Each scene shows the same named points in several views. A view is turned or mirrored, and shifted as a whole, has a little noise and may leave points out.
In the rows, zero is written as 100.

Scene 1
View 1
Mizab: [110  96 107 108  92 111  90 114  73  78 103 118 120 100 113 103  76  89
 117 108  96 111  91]
kag: [127 120  85  59  96 119 100  98 119 117 114 106  56 114 123 109 108  85
 106  73  93 113  88]
zab: [117 101  97  89  73 114  86 102  87  84 108 101  84 108 116 106  96  81
 119  91  90 101  90]
riman: [124  96 101  89 106 105  81 115  91  84  96 105  91 100 114 109  90  70
 111 102  94 124  77]
giru: [124 112 104  93  75 119  89 114  62  77 114 105 105 100 106 106  79  81
 118 103  96 101  95]
Ril: [108 101 100  92  68 118  86 107  82  73 101 112  96 120 113  97  88  92
 130  91  90  92  96]
bek: [117 110  87  83  84 116 111  77  96 106 117  96  74  95 123 108 100  99
  84  79  97 109 102]
bafud: [115  78  94 100  83 101  71 113  96  86  97 101 100 101 129 119  98  66
 120  87  90 116  73]
tid: [105  94 106 105  75 112  90 100  79  72 104 107 101 106 112  99  86  91
 121 101  91  98  97]
rus: [114 101 104  93  96 112  83 119  85  79  98 118 105 114 113 100  81  86
 125 101  92 111  88]
lut: [107 112  96  80  81 120  98  89 100  76  95 111  71 133 108  83  95 106
 118  84  91  93 101]
bezak: [110 101 104  95  86 104  98  85 109  85 108  94  56 110 110  94 109  79
 118  99  87  99  91]
dep: [122 124 103  78  98 116 108  92  98  92 113 102  60 108 102  91  98  90
 109 101  96 105 100]
Tad: [100  89  99  97 109 104  93  84 105  68  78 109  80 125 116  83  95 102
 101  93  92 116  93]
vusi: [114  90  99  94  92 104  80 105  93  73  93 101  86 110 117 103  95  77
 116  94  90 111  82]
biti: [109  93  91  99  88 110  94 102 102 108 112 112 101 100 132 116  95  88
 108  83  94 118  87]
Dumab: [110 114 100  94  93 118 108 101  93 103 118 121  98 104 115 101  85 101
 110  98  99 106 101]
Fubir: [103  88  93 100 109 100 105  71 120  95  96  99  70 104 128  97 106  97
  85  88  95 123  91]
nit: [ 92  94  96  90  97 114  91 104 128  90  86 133  85 148 123  82  95 109
 133  81  89 106  94]
meso: [ 96 102  95 108  92 118 122  84 103 115 121 123 108 100 133 104  87 120
  93  86 100 111 108]
vuzep: [124 104 109  94  93 106  87 110  80  81 109  98  85  92 107 107  90  65
 118 110  93 110  80]
gusof: [122 106  92  92  94 109 108  88 107 123 129  97  77  80 129 122 105  80
  92  87  98 118  87]
zilu: [114 116 109  88  99 112 101 106 107  92 110 114  70 116 105  91  96  84
 130 106  93 101  92]
delu: [117 115 104  86 106 112 105  98  95  91 107 110  78 106 108  94  91  91
 107 103  97 112  95]
Naz: [123 112 106  91  96 114  97 113  78  91 115 111 100  95 110 108  81  81
 113 106 100 113  92]
Mobu: [106  90 101  98 103 103  86  98 114  81  93 109  76 117 118  96 101  82
 119  97  89 113  82]
sud: [114 110  92  82 136 108 110  94 129 122 107 119  74 105 125 103 100  96
  88  89 101 135  86]
View 2
delu: [105 110  79 104 108 108  91  95 111 101 105  90 106 106 100  86  94 107
 105  98 102 122 106]
Fubir: [114 116  58 101  81  97 103  95 118  88 145  93 100 107  97  94  94 110
  77 105 107 149 100]
rus: [115 103  94 103 108 108  93 109  81  91  94  99  94  96  98  91  96  99
 111  94 102  97 107]
kag: [111 118  70 112 125 119  98 104 114 103 137 114 143 104 100  99  75 104
  92  93 109 132 119]
nit: [152 107  96 120 104  93  91 117 102  83 136 106 107 116  76  86  76 105
 107 117  94 102  89]
bezak: [107  97  69 116 113 101  95  84 110 106 137 106 102 107  92  74 106 115
  94  86 109 121 103]
sud: [122 135  65  98 104 124  94 112 126  83 133  80 115 105 112  98  81 106
  96 118 101 148 123]
Mizab: [111 103  96  95  92 104  92 103  81  84  81  87  90  94 106  82 107 104
 112  93 113  92 108]
Tad: [123 108  76 107  84  87  97 100 101  93 122  93  85 111  82  94  92 101
  90 109  94 123  85]
lut: [116 102  85 118 105  86  93  95 111 111 113 111 119 117  77  85  85 103
 100 100 100 110  84]
vusi: [111  97  80 108 103 104  99 102  82  96 120 107  87  93  92  91 101 104
  95  86 105 107 103]
giru: [ 93  99  92  98 106 102  95  93  84 104  75 104 110  93 105  82 107 103
 106  77 117  93 106]
tid: [108  94  92 103  93  91  94  94  87  93  95 100  98 101  95  75 110 109
 104  87 117  93  98]
gusof: [103 121  67  93 101 120 101  94 112  85 128  97 133  93 121  84 104 116
  87  87 131 136 132]
Mobu: [122 101  78 112 104 105  95 100  95  88 135 100  88 101  93  79 106 111
  98  94 107 112 105]
riman: [106 106  77  99 110 117  98 107  81  92 110  95  83  86 105  98 100 100
  99  88 103 112 116]
vuzep: [ 96  97  78 102 116 116  95  93  85 101 104  97  87  90 107  85 109 106
 104  80 112 108 115]
Ril: [109  90  95 114 109  89  94  94  87 104 101 116 110 104  86  76 101 109
 105  81 113  88  95]
zilu: [114 102  84 116 124 112  86  96 111 104 118  97 104 110  95  75  96 110
 113  98 100 111 107]
bek: [ 99 119  68  97  89  97 102  90 119  96 116 102 141 104 106  87  96 111
  81  91 123 135 111]
meso: [123 124  91  89  71  96  93 103 121  70 104  83 137 113 110  72  98 116
 100 113 128 118 109]
bafud: [117 100  81 101 100 111 106 108  64  79 128 112  91  81 102  94 105 105
  91  80 119 101 120]
Dumab: [113 114  93  98  98 104  90 101 111  88  96  90 123 106 106  77  96 110
 109 100 114 110 112]
dep: [ 99 110  71 112 119 107  88  86 123 113 113  96 116 112  95  82  93 108
 104  95 102 126 101]
View 3
zilu: [ 98  96  96  83 100 109  91 101 110  95 109 105  87 100  97  89  72  92
 109  86  68 104 108]
vuzep: [114 101 108  90 103 110  70 102 117 100 105  93  92  99  98  82  89 115
  98 108  85  99  87]
gusof: [110  87 122  88  89 129  88  95  83 102 113  82 126  83 126  75  89 101
  80 129  65  99 110]
meso: [ 96  92 114 110 119  99 116  77  89 115 102  80 108  71 136  82 111 101
  81 112  58  91 136]
Fubir: [126  85  93 104  97  95 112  94  90  89 113  73 102  87 131  93  76  84
  95 137  73  98 122]
biti: [108  91 121 109 103 110  91 103  91 113  96  73  97  84 130  74  97 103
  86 111  76 100 105]
kag: [ 99  79 113  77  78 119 101 111  63 107 120  90 107  99 118  83  80  72
  87 100  70 113 106]
Mobu: [116  94  99 112  96 102  93 109 111  97  98  82  83  94 118  84  76  93
 107 110  75 101 106]
bek: [107  88 108  86  89 100 106  92  76 112 127  89 116  84 119  90 106  96
  84 129  66 104 112]
Mizab: [106 107 111 107 131  93  84  91 119 111  90  86  81  88 108  82 108 120
  93  96  88  92  98]
giru: [100 107 112  91 112  98  79  98 112 119 107  99  87  94  92  84 119 123
  96  98  83  99  87]
Dumab: [ 94  96 110  96 116 104 100  85  98 111 103  92  98  85 113  84 104 106
  90  96  69  96 119]
zab: [108  96 109 101  92 100  89 112 102 115 109  91  87  95 106  86 105 104
 102 106  77 107  91]
lut: [ 97  94  90  97  96  81 115 105  94 114 116 100  77  98 104  98  99  81
 109  92  69 111 108]
vusi: [120  94 103 102  96  92  90 113 101 106 106  81  82 100 109  87  93  98
 100 114  88 106  89]
tid: [106 104 104 110 110  89  91  99 118 115 100  92  80  89 104  88 113 116
 105 106  77 100  97]
nit: [ 96  86  95 119 106  86 124 114  92 109  89  82  61  97 128  88  79  68
 109  75  73 109 121]
delu: [105  95 100  83 111 102  96  91  99  98 111  95  97  96 105  89  85  95
  97 101  75  98 112]
Naz: [102 101 115  84 118 109  79  89 106 106 102  94  96  94 101  81 100 116
  89  96  84  94  98]
riman: [119  97 109  92 110 104  75 102 105  98  97  79  87 103 107  82  81 104
  91 105  97  98  88]
Ril: [ 98 101 104 108 101  87  96 110 107 120 102  96  71  95 102  86 114 105
 106  91  76 109  92]
dep: [100  94  95  75  96 105 101  93  95  98 122 107 100  97  98  94  85  89
 103 101  65 103 114]
sud: [111  81 108  82 111 116 104  85  72  86 106  75 113  94 133  83  59  74
  78 108  78  93 130]
Tad: [121  91  85 107 112  74 113  97 100  95 106  78  77  99 116 100  81  82
 103 116  87 102 112]
rus: [105 100 111 100 118  96  87 102 107 110  93  88  76  98 105  83  97 105
  97  85  90  99  94]
View 4
zab: [113  97  91  91  88  84  83  95  93 114 131 109  93 100 127 103  84 115
 100  97  88  97  98]
kag: [ 96 103  87 113  66  84  74  91  86 100 145 131  86  87 104  99 106 123
  89  90 110  79 109]
vusi: [125  90  92  95  97  79  94  90  94 117 122  98 101 108 122 115  92 106
  88 104  91 103  86]
bezak: [123  99  85 102 100  81  98  96  89 105 131 128  86  84 133 103  94 115
 104  98  85  93  94]
gusof: [ 86 116  98 120  99 102  84 103  64  94 134 121  85 109 107  98 105 121
  85  93  80  81 108]
Naz: [102 100 100  81  97  82  94  96  78 105 114  90  88 119 102  89  85 105
  95 103  89 108 110]
Tad: [120  69  73 100  81  94 115  90  87 110 118 115  94 104 131 114 103  88
  88  93 100 106  74]
biti: [101  97 102 111  91  93  85 104  85  91 129  97  95 123 117 109  95 100
  75  92  88  91 100]
zilu: [119  95  91  89  90  67 104  93  93  93 124 115  84  89 113  90  92 104
 101 102  99 103 107]
bafud: [122 101 106 108 106  79  82  98  93 114 129  84 108 127 119 125  92 112
  76 103  88  95  89]
bek: [ 82  99  82 107  81 117  83 101  68 104 133 126  81 104 124  97  96 114
  95  84  83  87 100]
riman: [116 100  95  94  99  76  96  87  81 118 117  91  99 117 101 109  97 110
  83 108  96 103  91]
vuzep: [118 105  98  81 108  76  91  95  87 117 119  94  91 107 115  98  81 118
 103 109  80 105 101]
Mizab: [110  89 101  77 102  84 102  98  86 104 107  75  94 132 114  99  80  88
  90 100  84 115  98]
tid: [114  86  95  77  99  89  96 103  92 108 117  90  92 119 136 101  75  95
  99  96  77 109  95]
Ril: [116  85  96  76  82  81  84 100 107 109 127  92  95 110 137 104  71  97
  99  94  89 108 100]
meso: [ 79  86  92 108  83 115 103 115  73  69 121 111  80 122 125  92  93  79
  83  78  82  94 109]
lut: [115  75  77  83  67  86  95  95 103 105 130 118  88  89 139  98  84  94
 106  86 101 102  94]
rus: [116  88  98  82  88  75  95  92  96 107 116  84  96 120 110 103  83  95
  88 103  99 111  99]
giru: [106  99  98  68  96  88  84  97  89 117 117  81  91 120 118  90  69 107
 104 103  79 111 105]
nit: [126  68  87 103  61  72 106  99 120  79 130 112  96  97 134 113  99  75
  80  87 114  99  92]
delu: [104  92  85  90  89  87 104  92  78 103 118 113  83 100 108  90  97 103
  98  98  95 103 101]
Dumab: [ 93  90  94  90  85  93  99 102  82  86 117 104  83 113 113  87  88  91
  93  91  89 100 111]
View 5
vusi: [ 89 105 101  87 115  89  83 106  74 103 109 121  93  92 104 102  92  98
  99  70 100  93  96]
bafud: [ 76 119 121  87 113  91  82 107  72 105 119 118 102  98 113  90 104  84
 102  69  98  99 108]
Mobu: [104 114 104  97 112  94  81 100  69  99  95 120  92  90 105 100  89  95
  97  86 102  97  95]
lut: [ 99  93  69  87  96  89  86 104  89  98  92 125  85  93  77  98  83 111
  88  91 106  78  91]
delu: [100  91  94 105 110  92  99 110  91 101 103 106  92  92 107 111  80 113
  86  97  93  85  90]
riman: [ 85 104 113  94 120  87  95 111  80 106 119 107  96  96 122 109  91 105
  95  68  93  93  96]
gusof: [ 77 103 124 112 101 101  96 106  86 101 113 108 109  80 123  99  90  92
  72 135  97  95  93]
meso: [ 97 106 106 126 119  98 100 105  95  96  99  98 103 109  70  94 101 104
  77 138  91  89 108]
Tad: [107 107  92  90 127  77  90 106  69  95  96 122  76  86  78 109  97 117
  90  89 106  93  81]
tid: [ 93  90  89 100 122 103  83 104  87 102 113 112 102 105  83 104  89  88
 107  76  87  92 108]
Mizab: [ 95  96 103 109 130  94  95 109  91 105 116  97 103 118  92 108  92  99
 105  68  81  92 112]
Fubir: [102 111 114 101 124  83  91 102  65  92  97 122  86  73  94 107 100 107
  76 127 107 101  78]
bezak: [102  97  90  93  99 105  79  99  74  99  93 129  94  74 108 103  74  91
  93 101 103  93  86]
biti: [ 82 117 118 107 109  93  92 105  84 102 110 110 103 103 101  89 103  94
  86 106  97  93 108]
zilu: [111 100  87 102  93  98  89 103  87 104  88 110  93  93 114 103  70 105
  92  85  99  83  95]
dep: [ 99  84  81 101  94  99  93 109  92 101  99 113  92  81 107 111  68 112
  81 106  98  81  81]
Naz: [ 88  89 102 109 113  98 100 112  95 107 118  97 105 104 112 109  81 101
  93  82  83  85 103]
vuzep: [ 87  90 105  97 114 102  88 109  84 107 118 111 102  93 123 114  79  92
 102  70  89  93  98]
Dumab: [ 97  95  97 116 109  99 100 107  98 103 102  97 102 109  93 101  86 106
  87 106  88  83 105]
zab: [ 81  95  93  90 101 101  81 106  86 105 111 119 100  95 100  97  85  90
  96  82  97  88 102]
Ril: [ 86  95  77  90 104  97  82 105  91 104 107 118  96 108  82  96  87  93
 103  70  94  83 108]
sud: [101 120 123 113 104  74 112 112  84  98  93 101  88  86 123 104  92 130
  61 129 106  87  82]
kag: [ 77 109  98  91  72  87  96 108  92 102 100 117  93  79 123  87  82 113
  62 118 112  77  88]
nit: [116 131  84  93  97  77  86  99  79  98  72 121  76 109  79  82  97 120
  88  82 114  79 100]
rus: [ 93 104  97  98 114  90  94 110  90 106 110 105  95 112 100 102  89 107
 100  60  89  85 107]
bek: [ 74  90  98 102 102  95  96 109  91  97 114 116 101  78  93 100  92  99
  72 137 101  86  89]
View 6
rus: [115 100 124 116 101  95 109 106 103  77 121 105  91  83  92 102 101  92
 114  87  81 112 104]
Naz: [117  98 114 123 103 101 114 111  93  80 118 100 101 101  85 107 103  95
  92  98  81 117  90]
zab: [113  95 105 114 106 108 103 101 104  69 108 108 101  97  98  95 104  89
 112 107 104 109 103]
giru: [125 104 113 114 108 101 121 117 114  77 107 100 104  94  83 101 104  86
  97 102  93 124  95]
zilu: [105  90  99 124  90 103  96 113  97  78 118  93  89 113  97  98  96  99
 120  95  83  90  97]
bafud: [108  90 129 103 101 113 106  90  89  52 115 134  98  87 106  93 109  93
 110 103  95 121 113]
nit: [ 95  98 106 113  92  96  74  86  92  84 128  92  80  74  99 101 104 101
 156  77  96  78 118]
Tad: [117  93  99 108  99 115  96  71  81  96 103  92  74  85 107 107  98  92
 126  86  82  97 125]
Mobu: [105  86 107 106  91 120  98  93  85  70 113 108  86 101 102  98 102  98
 122  95  89 100 116]
biti: [ 98  93 113 108  96 112  95  88  65  71 127 111  99  87  88 109 115 108
 108  96  97 113 100]
kag: [ 93  90  91 145 115  96  73  79  80  86 126 110 107 116 116  95 102  99
 111 114 106  90  87]
bek: [111  97  78 122 116 116  89  74  72  96 106  93 108 107  96 107 113  99
  95 116 114 108  91]
meso: [104 104  89 107  97 112  91  87  57  94 125  81 102  81  66 125 124 113
 105  96 112 112  91]
Mizab: [121 101 122 104  96 104 122 110  95  77 115  99  91  79  76 111 108  95
 102  86  79 125 105]
Fubir: [107  83  90 110 100 129  88  61  54  92 107  98  86 104 108 109 106 104
 110 100  93  99 116]
sud: [ 93  80  99 137  99 105  82  69  40  99 136 102  92 110 106 114 105 114
 102  94  77  95  92]
vusi: [112  90 115 111 101 111 106  94  96  72 107 115  88  94 108  96  99  89
 115  97  87 110 116]
lut: [112  99  93 121 104  99  90  96 109  89 108  89  88  94 104  95  97  87
 132  96  97  88 108]
Ril: [118 104 108 109 105 100 105 108 118  75 109  98  94  82  89  97 103  85
 125  97 104 108 105]
vuzep: [117  87 117 117 101 110 119 110  98  68 109 112  95 109 100  98  95  91
  94 104  78 118 102]
dep: [111  90  84 133 103 106  95 102  94  96 110  85  94 121 103 102  94  95
 107 105  89  91  93]
bezak: [105  83  87 113  94 124  95  97  93  73 100  98  91 119 108  93  97  95
 118 110  97  91 107]
riman: [114  87 125 120 102 106 113  94  87  74 117 120  92  98 108  98 100  93
 101  96  72 116 106]

In a view up to two points have been moved. Name them for each view, in the order of its rows, or write -.
view 1 -> Mobu
view 2 -> Fubir, Ril
view 3 -> zilu, vusi
view 4 -> zab, vuzep
view 5 -> -
view 6 -> biti, lut

Scene 2
View 1
Mobip: [ 70  89 105 104 114 107 100  74  94 111  98  90  97 104 114 108 124  93
  92  98 118  98 113]
dofus: [ 90  89 116 115 136 104  81  85 103 118  91  91 103 113 112 118 109  84
  98 100 101 104  91]
fim: [ 87  99 102 107 123 106  98  75  82 107  95  75 103  96 121 115 110 106
 101 102 111  93 102]
Suf: [ 82 107  97 105 113 102 105  76  81 108 101  85 111  94 120 112 117 105
 102 114 100  99  97]
kef: [ 75  98  91  90 106  99 115  85  75 109  95  84  99  93 109  90 130  97
 107 105 100 106 109]
Ropa: [ 92 100 106 104 133 105  87  97  87 110  86  73 111  92 121 107 104  93
 105  94 103  91  87]
pimib: [ 68  90 102  95 114  99 100  93 100 117  95  97 111 107 109  97 136  83
  94 105  98 103 106]
zizop: [ 83 107  97 102 108 110 120  83  66 113 107  87  77  86 106  88 108  90
 115  93 105 113  93]
zigun: [ 86 111  89 106 125 107  98 103  81 107 103  71 116  84 126  92 108  98
 106  86  94  82  78]
Vak: [ 69 106 112  91 112 112 101 100  87 114  88  84 110  80 120 104 117  82
  93 105 117  98  99]
fav: [ 86  98 106  96 119  97 102  91  84 117  87  87 100 101 105 100 120  87
 110 110  92 115  97]
pafog: [ 88  98 107 102 126 103  95  99  88 118  90  85 100  98 109  97 112  82
 107  96  95 108  88]
rik: [ 73 117  95 101 106 107 113  88  79 111 109  91 106  83 119 100 116  97
 103 113  99 102  89]
Kipo: [ 79  95 108 108 122 103  95  88  98 120 101 100 103 108 108 105 120  82
  99 104  95 109  94]
Latuv: [ 69  80  93  97 120  97  93  87 101 110  94  83 114 112 114  95 142  95
  92  91 101  88 116]
Sene: [ 72 104 108 101 112 101 101 104 100 125 102 109 112 102 105  94 129  72
  98 113  83 116  85]
dupu: [ 69  96 101  76  98  98 116  73  69 104  79  74 101  87 114 106 132 102
 101 119 123 110 131]
ruvad: [ 75 105  99 100 108 100 110  74  81 110  99  89 109  96 116 111 124 103
 100 123 103 105 105]
zeteb: [ 80 100  95  98 121 104 100  90  82 106  93  72 111  89 124 101 118 101
 102  94 108  88 101]
viv: [ 90  91 108 100 127  99  92  82  85 112  80  78 103 104 112 112 114  96
 106 105 104 105 105]
View 2
Sene: [ 88  90 100 106  95  91 113  75 112 117  86 138  71 107 101  86  97  89
  83  94  94  80 107]
zeteb: [ 94 101  98 118 107 107 101  67  98  96  86 122  90  88 119 116  91 116
  97 102  70 114 107]
Latuv: [ 87  81  92 107  90  94 106  88 108 100  85 128  65  84 110 107  96 115
  98 109  69 122  93]
zigun: [ 98  95  90 120 118 114 110  43  95  97  81 134  94  95 111 124  87 111
  96 107  78 105 115]
Vak: [103 112 107 114  88  97  97  68 107  99  87 131  92  97 123 101  94 116
  99  87  79  95 105]
Kipo: [ 88  87 108 106 100  88 107  77 118 109  88 119  79  99  99 100 102  97
  87 101  86  98 106]
fim: [ 87 105 111 119 116 102  97  73 105  96  91 104  93  88 114 115  96 111
  97 104  72 115 112]
fav: [ 88  91 101 107 101  97 106  79 100 108  91 113  95 105 108  97  97  97
  77  91  80 100 103]
rik: [ 96 122 106 124 118 106 106  75  99 111  83 124  80  89 121 105  85  94
  95  97  85  89 125]
dofus: [ 79  81 114 105 104  90  97  60 118  97  96 111  96 106  94 105 111 109
  89  99  83 103 104]
kef: [104 105  99 114  97 101 112  89  95 110  79 115  91  93 121 107  87  97
  84  94  73 105 104]
Mobip: [ 96 103 115 112  96  89 100  91 117 102  84 111  81  84 114 109  99 108
 101 104  75 113 104]
pimib: [ 91  89  98 106  90  90 108  89 110 109  86 129  70  94 109  95  97 104
  90  98  78 103  98]
pafog: [ 95  86 103 107 101  96 109  64 105 104  85 121  99 106 102 107  98 102
  83  97  82 100 103]
dupu: [ 99 120 102 117  88 102  95 109  87 103  89 102  91  83 141  97  88 110
  88  85  62 115  98]
ruvad: [ 85 113 105 120 111 102  99  89  98 108  92 111  79  89 123  98  92  98
  91  96  75 102 114]
View 3
Kipo: [ 93  99 106  88 100  93  86 130 103  98 102  98  94  75 105  88 103 100
  86 109 121  90 117]
kef: [ 85 101 128  95 111  86  95 109  97 104 110  93  92  83 112  92 106  93
  80  96 104  98  92]
Ropa: [106  94 109  96 105  99  93 120  90  98  96 100 113  86 110  77 106 113
  95 104  84  84 111]
ruvad: [ 75 110 121  94 109  88  91 119  88  83  90 101  90  83 111  88  99  92
  82  98 103 102  94]
Sene: [ 94 103 108  87 101  73  80 142 114 102 111 101  78  80 119  79 100 103
  88 113 127  94 113]
zeteb: [ 87 101 114 102 104  99  97 108  95 100  93 101 106  89 116  88 108 102
  97  98  84  93 102]
zizop: [105  98 124  90 125  85 100  99  97 107 118  80  94  87 102  86  94  87
  81  90 107 108 100]
rik: [ 90 111 115  95 116  81  94 115  98  93 100  96  87  92 118  78  88  95
  92  94 100 111  99]
Suf: [ 83 108 116  95 109  90  90 119  90  83  87  99  96  88 107  85  98  94
  88  97  97 101 102]
dofus: [101  91  98  87  97 107  89 132  92  92  95 102 109  68  99  86 103 110
  85 114 112  80 124]
Mobip: [ 77 102 109  94 102 108 102 109  93  97  95 102  99  69 111 104 103  98
  86 101 113  93 106]
fim: [ 88 100 111  95 109 105  96 112  83  86  86  98 109  83 102  90 101  98
  89  97  92  92 106]
zigun: [108 100 107 103 110  88  93 115 107 104  96  97 109 105 114  72 104 104
 109  95  77  97 112]
dupu: [ 62 104 142 100 109  95 102 104  80  95 102 100  89  72 120 102 109  97
  70  94  96  93  70]
Latuv: [ 71  99 113 102  86 102  93 118 109 104  90 108 101  81 118 103 125 100
  94 106 104  79 104]
viv: [ 92  93 120  92 103 101  91 121  85  93  96  99 107  75 101  88 112 103
  78 106  97  79 103]
Vak: [ 87  99 112  98 108  95 101 116  94 105 105 106  93  74 134  86  93 119
  92 105  97  95  97]
View 4
fav: [112 110  98 109 100 107 108 102 103  93 118  81  94  93  85 112  93  99
 118 107 108 106  98]
viv: [107  96 104  98 105 109 101 112 114  95 118  80  92  87  83 114  89 105
 126 114  98  99  98]
zeteb: [107 102  96  82 100 118 100 102 128  98 103  86 107  84  97 107  96 108
 129 118  99  93 106]
Suf: [101 110  91  86  91 109  92 107 116 103 112  95  97  87 108 112  95  99
 126 109 105 104  99]
Sene: [117 114  79 124 102 103 110  96 105  93  99  98  93 102  93 100  96  84
 101 104 125 108  96]
zigun: [121 117  80  79  94 120 113 100 127 107 106  98 115  81  90  90  93 114
 128 114 106  92 114]
Latuv: [103  93 107  98 115 116 115 108 132  95  82  83 101 101  99 111 107  95
 107 115  99  89  91]
fim: [101  97 101  81  97 112  91 113 123 104 112  87  93  87  95 111  88 108
 132 115 100  98 105]
Vak: [108  97  82 104  98 109  89  85 123  80  98  91 104  83  93 107  93 103
 125 125 112  98 108]
dupu: [ 86  99 115  98  97 111  85  84 108  79 111  69 105  85 115 134 110 102
 136 123  94 104  94]
zizop: [103 113 107  98  87 119 101  81  94 108 115  80  99  99  96 100  96 111
 138 104 125 103 123]
pimib: [106  99  97 113 108 109 108  97 119  90  90  87  96 102  99 112 102  89
 105 110 113  99  94]
rik: [103 118  85  94  85 111  93  90 111 101 107  99 103  89 111 103  97 100
 127 109 115 106 109]
Kipo: [110  99  93 110 105 107 104 110 112  99 103  91  86 103  87 104  88  93
 111 105 118 101 101]
Ropa: [118 102  85  88 103 114 105 110 127  98 113  90 100  80  75 100  83 112
 127 118 101  94 108]
pafog: [118 106  92 105 104 111 111 101 111  96 110  84  96  92  76 100  88 104
 119 111 115  98 108]

In a view up to two points have been moved. Name them for each view, in the order of its rows, or write -.
view 1 -> kef
view 2 -> rik, dofus
view 3 -> Latuv
view 4 -> -
